A landscape with many peaks, sampled at points; each row gives a point and its height.
From any point a climber steps to the highest of the 2 points nearest to it. It stops when none of these is higher. Distance is the straight distance between rows; heights are no part of it.
Z_973 (h 51.0): [167 105 127 106 124 162 157 142 132 140 171  84 108 100 142 126 112 122
 146 140 100 113  99  87 108 121 142 123 147 100 128 102 108 130 160 121
 114 123 126  80  89 141 106 151 126 136 142  99 183  98  85 126 142 119
 163 180 155 130 121 135 102 121 111  74 114 147 146 149 146 122 118 130
 111 138 136  76 165 133 149]
Z_731 (h 79.1): [123 169  85 124  83 130 144  78 119 166  88 106 114 138 142 117 124 124
 163 141 127 120 163 153 114  79  53 148 125 101 175 148  63 108 130 152
 118 122  74 112 143 100  87 109 146 180 107 134 147  98 137 153 158  78
 129 152 164 116 153 108 172 162 161  94 109 164 112 114 116 119  96  92
 152 156 130 102 176 111 144]
Z_15 (h 46.3): [161 105 116 100 115 161 155 138 151 141 159  96 121 102 124 114 116 117
 165 121  80 108 114  71  82  91 111 121 165  85 138 105  77 128 176 131
 106 110 113  78  64 146  96 150 154 150 135 103 195  77  76 114 153 106
 170 201 162 150 116 131 120 123 117  69  89 171 151 113 127 137 117 124
 108 119 149  61 184 132 166]
Z_539 (h 38.0): [123 105 164  91 147  94 138 133 138  88 160 165 140 136 110 113 175 144
 108  86 132 158 131 117 116 134 145  76 118 143 124 153 149 113 132 104
 130 125 159 160 161 140 172 110 124  89 109 151 104 141 155 111 107  98
 114 125 110 128 116 136 140 131  94 127 148  99 158  81  88 108 146 156
 114  95 153 162  85  98 162]
Z_752 (h 52.1): [118  85 154 122 137 132  92 157 165 110 133 125 123 103 129 106 130 133
 103  85 127  78 115  83  86 138 115 117 124 172  93  95 129 127 152  97
 136 118 160 162 138 139 144 138 117 118 112 107 154 151  80 166 125 147
 128 156 130 161 125 159 116  90 126 155 108  86 116 138 124 125 152 128
 154 151 116 106 144 130 133]
Z_866 (h 84.8): [147 110 140 151 179 161 162 125 161 128 161 144 128  89 127 177 136 120
 163 164 175 148 101 124 174 135 157 103 157 154 113  72 174 113 143 165
 102 136  96 113  60 204 101 195 117 140 152 131 190 143  91  88 181 173
 203 120 147 121  89 109  88 127 117 127 137 108 171 153 139 195 114 100
  96 115 115 126 191 139  93]
Z_351 (h 67.6): [ 92 114 134 132 128  86  58 160 166 119 154 133 144 137 123  90 138 151
  85  78 111  86 156  98  61 170  76 129 116 141 120 160 132 126 129  79
 155 109 188 183 182  84 162 106 105 134  87 148 114 123 127 146  68 108
  66 142 126 127 168 152 137  95 118 168 128 107  98 145 134  92 154 192
 138 140 111 132  90 122 129]
Z_459 (h 62.7): [168 129 118 144 141 164 140 144  96 147 175  87 107 125 155 164  88 124
 126 172 116 112  86 106 154 155 187 161 135  99 112 102 155 159 121 114
 131 132 147  84  91 127 121 163 111 125 164 107 142 118 108 112 119 150
 138 142 124 125 126 122  84 115 118 109 144 137 140 182 168 117 118 139
 110 128 113 122 117 155 118]
Z_997 (h 24.0): [137 163  99 173 144 141 127 115  86 151 125 125 131 161 134 169  83 131
 128 185 134 159 119 167 193 165 192 191 130 101 119 120 168 151  86 141
 129 155 144  95  89 139 109 158 143 124 185 109  80 144 150  77 125 193
 122  81  85 130 116  99  90 132 137 158 157 159 125 160 172 163 124 128
 105 112 106 187  79 151  70]
Z_374 (h 44.6): [109 130 102 155  63 140  95 123 174 158  43 139 157 118 110 117 120 127
 133 103 117 116 153 127 103  93  37 128 144 136 125 136  66 111 139 165
 123 140 116 142 111 134  83 117 173 145 129 108 132 145 102 170 163 136
 150 123 135 173  97 147 192 151 170 178  85 139  87 108 120 164 137 104
 194 151 141 111 168 117 116]
Z_557 (h 30.3): [113 154 100 116 130 101 166  92 164 123 124 200 144 108 120 120 188 130
 172 100 150 193 150 151 141  99  81  68 137 125 153 142 101  88 131 166
 115 122  78 150 132 177 101 114 171 125 113 163 130 140 173  98 173  93
 156 115 123 120  78 103 188 197 143 127 125 133 166  60  68 164 119 101
 105  99 153 149 148  77 119]
Z_659 (h 11.3): [110 111 115 160  77 142  53 149 153 146  63 102 130 130 123 104  79 125
  90 120 117  79 148 131  88 135  72 175 128 136 116 140  88 149 127 112
 139 139 153 148 130  88 112 120 117 141 120 101 121 130  92 191 106 150
 100 130 128 160 156 167 136 105 163 187  99 126  58 161 145 139 147 136
 205 167 108 105 128 150 117]
Z_647 (h 27.2): [110 151 129 139 129 111 111 109 134 120 110 151 182 151  93 123 130 147
 145 122 103 196 148 154 166 133 143 150 124  89 141 158 130 116  98 176
 129 156 137 122  92 133 111 100 187 103 130 146  46 122 170  76 131 144
 118  96  75 143 102 100 176 161 109 170 128 147 134  72 137 158 137 176
  96  96 142 173  68 102  98]
Z_56 (h 75.1): [104 114 156 111 136  92  89 154 148 116 156 138 125 124 135 105 163 141
  88  83 137  79 151  95  65 161 100  98 105 172 111 153 143 115 148  76
 151  97 156 195 203  94 180 120  85 130  93 143 143 137 138 156  85 101
  86 138 136 115 153 157 122  96 122 142 133  85 116 144 117  82 148 160
 139 152 119 120 122 131 154]
Z_46 (h 66.9): [160 141 136 127 136 136 200  94  58 117 116 144 111 138 113 157 129 112
 161 184 117 197 104 174 189 116 189 117 138 123 131 118 157 140  88 177
 106 139  97  77 101 187 148 154 135 101 179 139 116 122 147  83 158 142
 153  81 106 122 116  89 101 186 137 108 149 175 185 109 132 153 132  87
  99 104 143 152 129 110 143]
Z_42 (h 66.6): [137 140 143 154  88 155 171 110  89 134  28 150  99 140 129 148 118  89
 147 177 143 130 106 167 151  94 124 114 136 198 119  92 105 120 104 162
 112 153 101 112 136 164 115 134 139 142 170 105 145 155 109 159 166 151
 165  90 139 153 100 131 132 166 194 127 133 142 125 134 126 167 126  17
 181 156 139 121 191 138 142]
Z_838 (h 36.6): [121 123 153 103 170 103 162 125 149 109 169 173 101  89 133 119 187 126
 136 137 202 149 132 140 155 150 147  63 120 175 131 106 156 103 129 117
 134 112  79 158 165 180 145 130  97 130 107 158 168 164 166 129 147 133
 151 134 130  83 105 135 123 153 111 110 142  84 183 121  94 128 115  99
 101 140 103 134 150 133 121]
Z_617 (h 69.7): [125 170  86 121  86 127 141  80 103 157  65 106  92 155 156 103 126 119
 157 153 157  95 164 179 116  74  47 150 106 122 178 161  95 107 117 149
 120 116  62 123 178  86 108 105 109 179 107 145 141 111 150 184 147  83
 118 135 160  91 195 112 150 148 175  93 119 166  95 130 119  97  83  67
 177 169 106 100 177 130 147]
Z_847 (h 45.9): [131  69 173 104 155 122 128 170 170  79 155 146 144 103 105 120 163 138
 114  64 106 114  99  67  95 130 150  85 137 157  91  95 148 121 164  96
 127 120 174 159 109 156 158 136 123  89 118 117 140 149  74 128 133 128
 123 143 133 175 111 151 124  94 105 136 110  93 144 114 121 118 157 140
 132  99 159 124 127 107 150]
Z_411 (h 50.7): [123 104 126 143 102 148 103 132 173 142  83 125 142 109 105 114 118 124
 128 100 106 121 125 104  98 106  68 136 150 133 111 107  80 124 158 140
 115 143 132 139  88 145  85 139 158 136 123  97 155 138  77 164 161 146
 156 151 138 182 104 149 157 126 150 156  92 125 108 103 127 162 140 109
 169 141 139  99 163 123 126]
Z_153 (h 52.9): [165 155 116 178 114 165 180 104  65 149  73 130  94 148 140 169  79  95
 153 217 135 153  80 173 190 119 179 153 144 154 125  90 136 145 100 159
 107 147 116  80  96 161 107 162 124 134 196 101 141 136 113 112 152 175
 157  80 121 139 120 113  91 148 179 116 158 164 138 177 170 171 140  46
 141 133 125 145 153 152 105]
Z_650 (h 33.4): [154 126 169  72 125 122 196 111  81  92 136 136 124 157 111 121 147 128
 129 115  94 166 112 137 118  96 175  88 128 106 141 169 134 129 121 128
 122 128 122  92 147 126 179  94 132  72 127 146  89 113 148 119 127  73
 126 116 115 130 136 115 133 159 116  77 146 147 160  70  83  95 137 132
 116  88 176 137 106  89 206]
Z_600 (h 27.0): [145 123 149 104 109 138 132 122 107 117 126  93 166 147 106 121 103 134
 124 120  55 140 120 119 105 107 146 149 140  72 137 151 100 137 131 124
 121 144 148  83  93 101 134  94 159  92 129 120  92  96 118 124 121 101
 115 137 117 159 125 122 148 149 107 110 126 164 118  90 135 115 144 169
 124  93 162 122 102 110 165]
Z_696 (h 41.3): [126  93 161 101 158  91 121 170 172  71 178 147 156 126 104 107 180 148
 104  68  83 124 115  71  99 140 139  78 121 138 102 127 149 117 149  84
 137 101 201 162 139 129 172 113 131  95 110 143 104 143 126  93  96 110
  89 141 116 146 125 150 143  88  88 129 125  97 153 104 135  98 171 198
 105  92 174 156  90 113 156]
Z_655 (h 86.2): [112 116 173  85 135 113 127 142 114 112 150 121  92 108 140 113 164 123
 103 111 154  79 122 105  87 134 132  88 100 187 119 131 138 118 148  82
 148  91 123 156 203 106 180 120  75 137 107 135 168 134 132 184 106 104
 114 149 154  91 152 159 104 101 126  96 127  87 132 147 107  77 127 107
 143 168 122  84 155 139 177]
Z_875 (h 34.4): [ 95 143 122 116 152  89 126 104 177 126 151 186 110 103 144  98 193 137
 134 111 211 154 161 150 144 140  87  81 116 164 143 133 146  88 127 130
 136 104  88 185 180 173 121 116 113 154  87 165 144 164 188 139 148 120
 136 123 125  83 109 125 158 162 121 142 137  87 161 108  76 131 114 103
 111 150  97 152 140 110 106]
Z_403 (h 35.5): [137 124 160  67 140 101 180 102 103  87 141 165 133 157 112 114 176 130
 121 101 124 192 123 145 136 110 164  69 119 118 135 169 157 114 120 135
 125 125 123 132 156 145 176  92 135  72 118 164  79 128 179 105 118  85
 120 107  95 115 121 110 151 159 103 103 151 131 178  54  66 102 131 148
  98  79 166 163  87  81 188]
Z_701 (h 64.9): [112 137 119 114 124 115 133 115 164 132 139 141 120 100 139  99 159 142
 137 100 157 124 146 115 103 108  74 103 133 135 137 128  88 102 153 125
 124 109  93 148 144 153 113 119 134 153 105 129 174 131 136 157 151 106
 146 158 152 122 125 138 149 149 136 117 105 103 142  99  98 128 120 108
 128 149 126 100 163 110 142]
Z_683 (h 91.8): [162 113 130 131 187 146 177 130 146 119 194 139 145 103 134 175 152 129
 155 162 163 182 101 112 191 150 182  91 153 112 139  93 175 137 135 165
 103 122  98  85  60 215 128 191 111 121 157 142 174 137 122  48 173 154
 184 123 134 100 100  96  80 138  94 105 142 125 199 148 139 159 120 134
  69 104 120 142 146 134  96]
Z_62 (h 43.5): [123 142 110 155  44 145 126 103 128 158  20 140 134 152 123 131 112 125
 132 127 124 119 159 157 114  78  40 135 142 145 134 147  68 118 113 171
 110 151  96 131 139 120 103  97 154 142 141 120 118 138 114 162 169 105
 128  97 141 156 110 139 194 165 205 161 100 160  85 111 114 150 124  70
 212 152 145 126 178 118 140]
Z_929 (h 8.4): [112 127  92 157  77 131  45 133 150 159  78  65 143 132 124  99  77 130
 100 107 105  75 163 135  81 118  40 170 123  90 146 165  60 147 122 124
 140 134 131 142 144  56 106 100 120 157 101 124 131  99 108 197 108 115
  87 150 147 142 187 148 143 104 158 154  98 144  49 145 144 108 134 153
 185 166 100  87 135 130 127]
Z_344 (h 71.5): [149 118 119 123 141 143 121 161 125 137 195  86 119 122 159 142 124 140
 123 140  98 102 100  83 119 165 160 138 121  87 115 120 147 155 130  87
 132 117 160 111 110 102 128 147 118 130 126 117 137 107 116 101 101 123
 121 158 139 122 127 121 101 106  95  90 134 131 133 175 163  74 126 184
  87 125 134 116 104 150 118]
Z_123 (h 85.6): [140 110 150 109 174 118 188 120 140  97 165 177 133  97 124 155 178 131
 153 143 172 208 110 137 190 130 173  57 142 136 131 100 165 120 126 153
 111 119  84 115  99 213 147 162 115 103 136 160 141 153 162  61 163 141
 176 112 118  97  86 115 102 164 100 106 145 115 209 100  99 158 115 127
  72  86 129 158 133 110 115]
Z_247 (h 28.0): [104 131 116 116 135  96 124 126 194 108 123 186 175  93  90 101 171 137
 149  67 127 176 141 123 117 102  74  83 143 119 147 138  89  96 149 151
 125 124 116 162 118 167 112 100 175 120 103 149 123 138 155 116 153 100
 137 135 114 142  91 115 200 163 114 156 108 111 154  48  70 159 143 145
 112  87 156 136 109  79 113]
Z_736 (h 6.3): [ 95 120  89 141  99 108  57 126 159 160 108  77 121 129 143  89 108 140
  95  87 135  60 172 122  72 122  28 163 105 124 155 168  79 136 135 119
 148 107 118 169 172  57 123 118  94 173  82 135 151 106 127 202  95 106
  89 155 161 110 203 140 128  94 148 141 106 119  67 149 132  89 116 150
 169 177  78  81 150 128 130]
Z_486 (h 76.5): [139  99 141 158 169 163 140 140 172 131 145 129 109  81 134 158 120 105
 133 139 170  98  91 110 156 133 158 130 139 183  89  51 168 118 150 140
 116 139 110 135  74 181 101 191 111 136 143  96 192 152  65 129 163 188
 188 136 148 139  99 136  90  86 123 143 118  85 136 178 130 189 118  90
 122 152 108 106 191 162  88]
Z_992 (h 57.8): [116 112 115 127 120 127  93 133 173 136 120 112 121  99 134  98 124 132
 119 101 130  99 135 102  89 122  76 129 131 141 131 120  94 127 154 118
 126 120 127 150 123 136 103 132 133 144 112 105 171 131 105 175 146 137
 140 164 143 148 125 152 137 116 128 140 101 115 117 127 122 129 135 129
 142 163 109  94 153 129 133]
Z_524 (h 4.4): [111 113 108 111 113 131  81 137 131 151 124  72  95 117 161 103 120 129
  94 104 120  56 147 108  60 117  70 151 101 138 140 153  92 137 145 101
 143 103 115 151 178  75 148 130  87 159  99 118 168 103 114 203 102 104
 100 176 175 111 180 152  99  91 146 102 106 111  87 163 133  72 121 142
 159 189  94  61 165 151 149]
Z_141 (h 31.9): [121 131 155 100 151  90 134 146 111 101 178 140 164 176 110 127 155 144
  98 101  82 160 139 117 136 154 179 123 108 102 129 167 174 127 120 116
 137 124 173 125 148  97 180  92 154  87 113 161  42 122 185  63  75 115
  96 112  91 113 127 128 133 119  78 126 149 118 139  82 129  94 142 214
  73  82 168 173  46 118 151]
Z_764 (h 47.8): [155 128 136 170 157 165 173 120  90 127 117 138 123 127 118 197  86 103
 144 183 153 161  78 153 200 132 212 145 150 142 105  89 171 147 108 156
 115 153 129  95  74 179 122 182 107 118 190 106 136 144  95  91 148 191
 165  74 128 129 116 104  71 127 142 133 152 130 145 160 158 190 138  82
 123 108 124 158 131 133 105]
Z_578 (h 26.5): [132 128 119 162 159 155 118 134 105 135 152 112 151 144 119 179  88 128
 135 150 114 159 110 138 179 155 202 189 135  80 120 116 173 158 110 143
 125 156 169  93  52 138 115 164 148 109 170 107  87 121 116  67 125 181
 130 101  94 152 111 101  91 108 102 156 138 141 126 151 184 165 126 163
  96  88 119 168  76 133  75]
Z_139 (h 73.8): [148 124 167 122 137 135 160 109  93  94 105 167 115 136 114 149 141 117
 144 148 148 175 113 158 171 123 176 102 136 157 110 117 154 126 108 140
 119 150 115 118 124 169 150 148 121 103 154 138 117 152 132 126 153 140
 156  82 109 128 103 117 119 164 131 122 156 126 164  99 117 147 133  87
 128 112 134 160 122 112 141]
Z_965 (h 41.1): [129 126 151 151 176 124 119 132 125 106 160 168 115 102 129 164 133 118
 131 159 209 150 122 142 191 170 183 110 130 182 106  91 197 133 113 113
 136 132 132 152 141 164 150 175  92 124 144 133 135 174 126 109 131 182
 142  96  99 105 106 134  87 118 119 154 152  81 159 162 135 153 115  99
 111 131  88 175 115 144  82]
Z_326 (h 37.1): [123 147 122 131 140 104  85 154  97 138 170 115 156 169 138 136 111 143
 103 137  95 121 150 136 128 183 169 188 114  96 132 164 164 150 103 106
 148 130 178 122 145  62 143 108 141 117 118 146  60 119 165  85  68 130
  78 121  98 113 143 121 113 107  93 142 156 143 101 143 165  93 130 193
  93 110 125 169  42 145 106]
Z_765 (h 56.1): [163 111 142 119 145 150 171 127 112 123 162 109 102 106 143 144 118 120
 145 163 136 126 101 105 147 138 172 111 140 128 129  97 140 142 142 127
 115 127 109  90 104 162 128 158 101 133 147 114 178 124 111 122 146 135
 164 145 140 115 113 124  95 135 117  84 143 126 166 152 139 128 119 106
 108 133 124 112 154 140 134]
Z_206 (h 59.3): [134 167  92 120 124 129 124 111  86 164 141  57 125 167 152 111 102 132
 130 157  96 114 143 150 116 133 114 183 112  54 160 177 104 148 114 130
 130 120 112  89 139  46 109  92 130 149 105 143 106  87 156 129 101  86
  98 152 137  96 183  92 138 130  99  78 144 181 107 143 145  68  93 166
 106 126 127 124 106 134 128]
Z_174 (h 66.5): [126 120 109 177 141 159  99 130 162 165 118 113 101 105 155 138  89 108
 116 156 156  87 100 122 151 145 119 163 135 161  93  83 143 139 141 132
 125 144 132 137  91 151  77 179 118 155 141  87 168 156  75 151 142 194
 176 135 137 147 111 143 104  92 151 164 116  98 104 190 151 174 117 105
 138 171  88 108 162 174  70]
Z_777 (h 20.9): [140 159 113 172 107 135 114 114  96 142  72 156 132 167 126 146  94 124
 130 163 120 163 134 179 175 136 149 174 138 116 119 137 136 132  90 154
 132 163 137 128 107 128 103 129 156 116 168 114  62 142 143 105 132 177
 120  71  86 145 106 118 134 145 154 180 147 151 103 137 155 165 132 110
 143 118 126 181  89 139  84]
Z_352 (h 59.4): [135 168 100 142  73 124 122  94  93 144  21 127 117 181 139 105 128 122
 139 137 158 108 166 196 126  93  53 148 116 129 158 173 119 110  91 174
 118 142  77 142 181  76 115  88 117 148 119 143  97 124 157 172 137  88
  91  89 122 100 189 109 158 153 190 133 126 180  79 123 113 118  96  64
 202 149 126 144 156 120 146]
Z_392 (h 14.5): [123 110 132 169  87 137  60 156 138 127  58 123 145 150 110 125  67 119
  88 123 106 106 141 134 111 131 114 175 143 123 107 132 113 148 114 113
 141 163 185 135 114  97 113 113 135 114 141  94  93 141  93 167 112 161
  92 112 111 165 133 159 140  96 156 210 122 130  52 156 151 169 160 138
 209 131 121 135  96 148 110]
Z_625 (h 62.5): [101 140 127 151 114 121 104 121 141 137  77 158 108 118 141 116 149 120
 118 126 189 112 141 158 137 133  84 124 121 193 117 121 127 106 120 137
 129 132 106 178 173 146 114 133 120 159 128 125 145 180 142 180 149 160
 148 106 126 124 108 149 142 149 162 171 133  90 117 139 119 154 128  68
 169 181  97 135 164 144 107]
Z_313 (h 70.3): [ 91 142 151 117 130 110 127 118 131 125 110 147  91 102 138  97 168 116
 123 125 213  88 146 154 123 123 102 104  90 208 136 121 125 100 134 132
 147 108  70 163 200 148 137 125  93 167 104 139 166 153 161 199 136 139
 142 135 147  89 126 151 134 146 141 133 120  78 132 124  95 121 114  57
 156 194  89  95 186 146 127]
Z_447 (h 59.2): [150 147 116 155  95 148 174  97  82 149  65 146  95 146 137 149 110 104
 158 192 134 147 110 176 169 107 135 143 141 152 127 114 120 129  96 157
 112 151  97  99 117 154 105 143 147 140 168 119 132 141 122 125 160 144
 154  92 125 144 112 111 132 176 177 121 145 170 129 146 141 156 129  60
 144 144 133 143 166 136 129]
Z_954 (h 80.8): [120 113 162 113 170 111 158 114 136  91 145 204 135 113 109 138 181 132
 142 120 174 201 128 151 178 128 163  68 135 154 115 119 168 107 119 150
 118 138 105 150 124 199 153 147 128  93 132 159 112 161 156  95 156 140
 153  90 100 119  88 115 130 167 111 137 151 107 186  79  88 152 130 121
  95  85 126 173 110  95 128]
Z_925 (h 17.5): [121 136 121 164  98 130  75 135 124 140  79 149 140 156 128 132  87 122
 102 140 130 128 151 160 144 149 123 171 138 130 109 142 135 144 105 120
 138 164 159 144 123 109 107 120 138 130 150 107  80 152 120 145 122 165
 101  92  92 150 124 148 140 120 148 197 142 123  75 147 145 164 140 130
 176 135 111 157  90 138  99]
Z_325 (h 29.6): [126 134 127 128 155 107 134 120 113 120 161 135 148 148 121 129 140 146
 128 132 121 180 142 146 162 151 170 139 119  95 139 152 163 134 106 135
 136 137 146 122 121 137 136 121 157 100 128 151  65 128 172  72 109 134
 112 109  80 122 113 104 133 143  89 128 146 137 154  97 129 124 126 179
  77 102 128 169  63 114 112]
Z_121 (h 29.7): [130  98 131 146 169 155 115 157 144 116 168  95 186 134  96 172 106 138
 149 129  72 153  83  80 158 129 197 163 133  73 117  99 161 154 130 149
 123 145 178  78  24 153 109 149 155  97 154 114 102 104  89  57 121 156
 140 121 106 182 111  96 112  85  81 143 123 139 136 130 181 159 132 201
  79  70 155 138  87 119  94]
Z_788 (h 56.5): [126 146 106 102 121 122 125 132 126 150 168  46 157 148 140 109 125 144
 124 128  70 104 130 107  88 120  99 151 107  50 167 168  82 141 134 113
 133 107 133  95 135  44 127  77 134 142  90 131 119  80 152 116  87  61
  93 171 154 115 179 102 150 119  82  67 120 174 119 124 145  55 105 202
  90 116 149 101 101 133 147]
Z_267 (h 30.7): [160 132 156  86 116 142 182 108  69 111 130  99 120 154 125 129 110 124
 132 138  90 139 116 125 117  97 163 131 136  96 140 151 114 142 119 120
 120 131 121  73 125 113 152 110 127 107 138 125 118  98 127 130 129  89
 130 134 127 133 142 111 121 155 121  72 147 161 145 104 119 102 136 115
 128 106 171 119 129 111 191]
Z_385 (h 32.2): [110 152 107 116 128  99 166  89 156 124 123 204 114 101 138 119 201 130
 158 121 193 169 149 168 143 111  84  69 124 157 148 126 125  80 116 151
 126 111  55 160 171 175 111 111 140 143 103 175 148 160 186 125 171  94
 156 119 130  99  92 111 173 184 150 115 135 111 164  75  58 142 108  75
 118 132 122 143 156  94 119]
Z_672 (h 63.3): [109 142 105 118 117  97  86 126 158 140 138  75 169 141 122  84 126 157
 112  93  99 104 155 121  74 124  67 136 106  72 172 176  84 125 140 116
 144 101 142 144 168  47 127  65 132 139  73 151 111  90 156 140  84  60
  69 157 156 108 196 113 162 107  92 109 122 156 100 107 130  67 117 210
 114 116 127 112  90 113 135]
Z_609 (h 41.7): [116 146  96 154 122 124  60 163  98 151 138 107 130 165 152 142  66 127
  95 151  92  93 148 145 118 190 151 215 130  98 126 149 150 166 106  98
 162 147 190 122 134  46 136 115 131 126 127 120  66 113 135 118  62 152
  64 121 100 127 151 136 101  87 122 168 153 147  61 185 173 115 134 175
 133 118 106 156  51 170  86]
Z_464 (h 38.8): [124 137 144 133 168 115 127 127 129 124 167 161  97 101 147 134 153 122
 137 164 210 131 133 145 168 175 146  95 118 185 118 103 169 122 121 117
 131 125 102 163 164 161 144 151  92 144 124 145 153 168 151 127 136 164
 144 118 117  86 111 133 107 135 117 135 153  92 164 159 124 132 116 100
 106 161  82 150 136 152  99]
Z_914 (h 57.2): [124 130 110 173 138 154  81 146 122 157 136 106  97 116 163 137  78 121
 107 160 151  83 108 123 133 170 146 178 126 155  97 101 141 156 132  93
 134 137 163 143 125 115 110 164  91 151 143  91 147 143  91 155 113 179
 131 132 120 135 132 151  91  85 137 156 137 101  95 208 156 143 124 131
 143 168  75 118 122 169  85]
Z_4 (h 37.5): [159 107 166 120 147 149 164 151  72  93 156 124 138 145 118 178 107 127
 112 133  86 148  82 101 150 137 243 137 139 113  84 109 182 147 134 103
 120 139 173  95  94 130 183 154 119  69 162 116  92 128 104  89 106 151
 122 105 123 145 120 132  81 106 110 109 154 124 127 141 161 118 148 149
 114  79 162 153  91 123 149]
Z_472 (h 40.8): [149 108 174 124 161 145 152 152  70  88 160 149 121 125 114 202 103 108
 116 147 134 131  79 116 171 163 249 115 135 168  78  90 201 145 125  91
 138 136 176 128 119 128 200 163  83  86 169 122 106 148 100 104 100 165
 122  88 122 128 121 141  62  83 133 123 158  99 126 172 158 115 149 109
 130  99 139 163 104 147 137]
Z_577 (h 62.6): [135 104 112 119 143 132  99 157 175 134 201  92 111 101 154 113 143 143
 119 111 109  84 108  66  88 154 117 116 117 117 119 102 129 140 149  89
 131 107 154 136 115 122 121 142 117 140 111 109 165 116 102 117 112 122
 126 180 147 133 136 145 110  80 102 102 113 114 143 166 141  87 123 185
  89 153 123  94 134 153 112]
Z_365 (h 71.2): [123 119 119  78 136 108 173 129 173 126 171 149 114  81 131  96 174 133
 148  93 153 135 149  89  95  93  96  69 140 121 153 110  89 102 176 121
 128  93  83 140 140 165 114 113 141 141 102 133 204 118 137 134 147  88
 150 189 170  98 111 146 144 138 114  80  94 105 163  84  70 135 115 109
 109 122 145  81 167 119 153]
Z_758 (h 70.5): [ 89 136 107 135 117  86  49 132 172 136 129 102 168 142 114  86 124 154
  98  85 112 101 179 127  75 159  54 148 113 105 161 181 112 127 119 111
 150 110 156 169 177  56 127  85 118 151  78 155 104 111 152 150  74  91
  53 142 119 118 189 129 165  99 104 163 125 132  86 130 139  93 137 201
 131 126 101 133  83 114 115]
Z_834 (h 59.1): [118 146 133 166  91 145 136 119 108 144  36 146  95 132 149 134 117  95
 127 172 177 102 114 168 157 115 111 128 114 219 121  96 114 117 108 146
 123 136  97 134 169 148 108 135 114 157 155 105 154 166 121 182 151 170
 163  94 142 136 105 153 131 148 193 151 116 119 110 160 127 156 125  25
 183 190 109 115 188 169 109]
Z_256 (h 41.6): [133 118  88 109 106 154 166 143 162 159 142 117 106  84 121 105 128 116
 176 122 101 109 141  80  78  63  83 117 157 111 145  97  59 104 188 152
 107 104  90 102  81 158  74 161 173 167 116 106 220  76  86 129 169 116
 188 217 182 140 108 150 140 113 139  86  63 151 141 101 110 167 110  96
 120 142 141  44 214 148 156]
Z_450 (h 43.9): [145 108 167 146 169 152 139 139  98 103 139 149 113 115 116 180  99 111
 126 153 173 135  82 129 181 144 218 124 137 180  89  76 186 144 129 109
 130 145 147 131 112 156 152 166  92 109 162 115 142 154  89 126 132 182
 150  91 116 135 117 129  71 106 123 143 156  92 141 162 142 154 138 101
 128 121 112 154 122 143 114]
Z_604 (h 68.7): [131 160  84 120 111 138 132  92 112 169 137  69 107 136 154 113 108 129
 154 160 117 108 151 137 120 108  77 164 121  66 167 153  81 133 131 132
 121 119  87  98 133  82  92 115 119 174 110 131 153  90 142 148 127  89
 133 172 162  99 169 112 145 141 125  77 126 159 117 136 134  90 101 132
 120 156 113  90 154 138 140]
Z_602 (h 32.1): [138 100 153 119 176 144 156 151 119 103 181 107 182 138 102 162 137 152
 137 114  80 173  91  86 166 131 213 131 125  76 121 119 172 153 134 143
 115 128 172  81  52 158 147 142 149  78 159 130  86 109 121  32 119 143
 141 109 114 155 103  94  99 119  69 121 121 135 173 103 155 137 134 203
  57  58 165 148  84 110 116]
Z_719 (h 23.4): [122 116 157 123 103 125  99 136 130 102  86 111 184 147  88 117  96 133
 110  93  50 141 136 126  94 108 129 149 143  87 123 156 101 133 121 139
 136 163 170 106 106  98 135  80 170  86 132 116  63 107 113 150 119 107
  91 123  98 172 138 132 165 130 117 166 120 153  87  77 136 128 161 167
 159  86 162 131  91 111 153]
Z_926 (h 48.7): [125 142 106 157 122 143  80 161  75 160 134 108  89 142 170 135  66 122
  92 167 120  76 121 146 123 188 159 194 132 142 114 126 153 171 127  76
 152 139 171 132 149  63 138 140  90 140 143 110 108 133 113 144  78 169
  85 126 118 114 146 137  84  88 150 150 152 131  70 219 171 119 134 140
 145 147  82 129  93 176  91]
Z_162 (h 34.3): [130 139 144 101 141  98 120 154 108 109 173 133 148 165 127 130 142 143
 100 117 102 120 144 116 121 173 162 138 122 122 116 162 178 138 117  84
 145 116 183 146 167  75 174 115 121 102 112 149  73 119 156  95  66 105
  83 124 106 117 147 132 121 106 104 130 157 122 118 136 149  79 143 190
 102 106 146 163  66 135 145]
Z_658 (h 26.0): [107 143 125 127 124  99 112 111 159 106 109 180 185 124  88 104 152 147
 139  84 113 192 148 146 130 113 101 109 129 109 141 164 110 108 117 165
 130 148 126 144 111 140 112  88 181 108 110 152  76 127 174 107 140 108
 121 108  89 151  95 110 197 165 108 164 121 130 139  49  93 151 142 160
 119  91 148 163  79  74 124]
Z_682 (h 53.7): [105  91 109 121 140 104  78 188 205 118 203 100  99  91 145  87 171 147
 103  74  86  48 106  43  54 157  77  97  97 143 101 100 122 131 160  81
 142  84 166 182 149 119 144 134 116 154  89 118 166 109  99 112  94 134
  86 178 163 125 155 158 114  51 118 109  92  94 135 180 136  71 145 194
  86 170 127  74 143 162 125]
Z_306 (h 79.9): [132 140 115  72 117 122 189 105 139 126 139 138 132  97 118 101 154 132
 165  89 113 132 153 104  84  53  81  89 140  80 162 130  49 109 174 131
 123  96  84 109 134 134 112  99 156 141  99 126 183  84 138 131 155  45
 145 192 174 119 135 129 165 152 132  65  88 145 152  61  66 127 118 106
 126 104 173  80 165  93 184]
Z_89 (h 90.8): [129 153 100 100  98 133 171  85 131 138  99 129 127 122 113 118 130 124
 167 114 108 136 156 135 103  59  68 117 135  92 158 141  55 110 142 150
 111 116  78 104 132 116 103 103 158 149 108 134 157  92 130 145 167  65
 138 159 156 129 134 116 178 167 153  90  98 164 134  71  85 131 114  97
 149 122 157  94 172  96 173]
Z_182 (h 77.0): [101 140 162  97 133 108 134 120  97 128 121 121  76 129 145  98 163 112
 118 120 194  81 140 152 114 132 116  98  77 204 152 138 144 113 125 101
 151  98  92 157 222 112 156 114  66 164 100 154 163 137 156 206 103 106
 127 137 160  61 171 137 108 118 138 106 133  89 128 141 101  77 106  70
 155 183  97  87 168 138 157]
Z_562 (h 34.9): [146 118 160 113 148 135 162 140  68 109 158 113 160 166 109 159 111 138
 106 125  61 165 101 110 148 142 249 152 123  81 108 133 174 150 117 123
 124 142 179  80  84 117 178 130 158  69 164 130  51 110 135  64 103 140
 111  93 107 141 115 119  84 117  97 122 138 133 133 113 165 117 143 166
  91  69 164 168  68 121 142]
Z_207 (h 50.4): [122 159  83 170  45 136 112 100 114 169  16 118 135 174 135 134 106 127
 133 149 135 111 171 188 134  96  43 156 133 118 152 167  81 117  85 176
 115 144  95 139 146  81  84  84 149 141 137 122  97 126 136 158 148 109
 108  89 131 137 144 127 180 156 196 157 113 182  67 138 132 134 110  86
 202 155 143 145 160 128 118]

Call two points neighbours if one is among the 2 nearest of the other. Go from one point of each pair to the other, from neighbour to neighbour, staying as high as possible. Name the lowest point that can't be avoided.
Z_42, Z_655 => Z_834
Z_758, Z_89 => Z_788
Z_655, Z_758 => Z_351
Z_683, Z_42 => Z_447

For each start below, name the point where the climber stops.
Z_62 => Z_89
Z_15 => Z_344
Z_46 => Z_683
Z_925 => Z_450
Z_658 => Z_450
Z_256 => Z_344
Z_602 => Z_450
Z_141 => Z_683
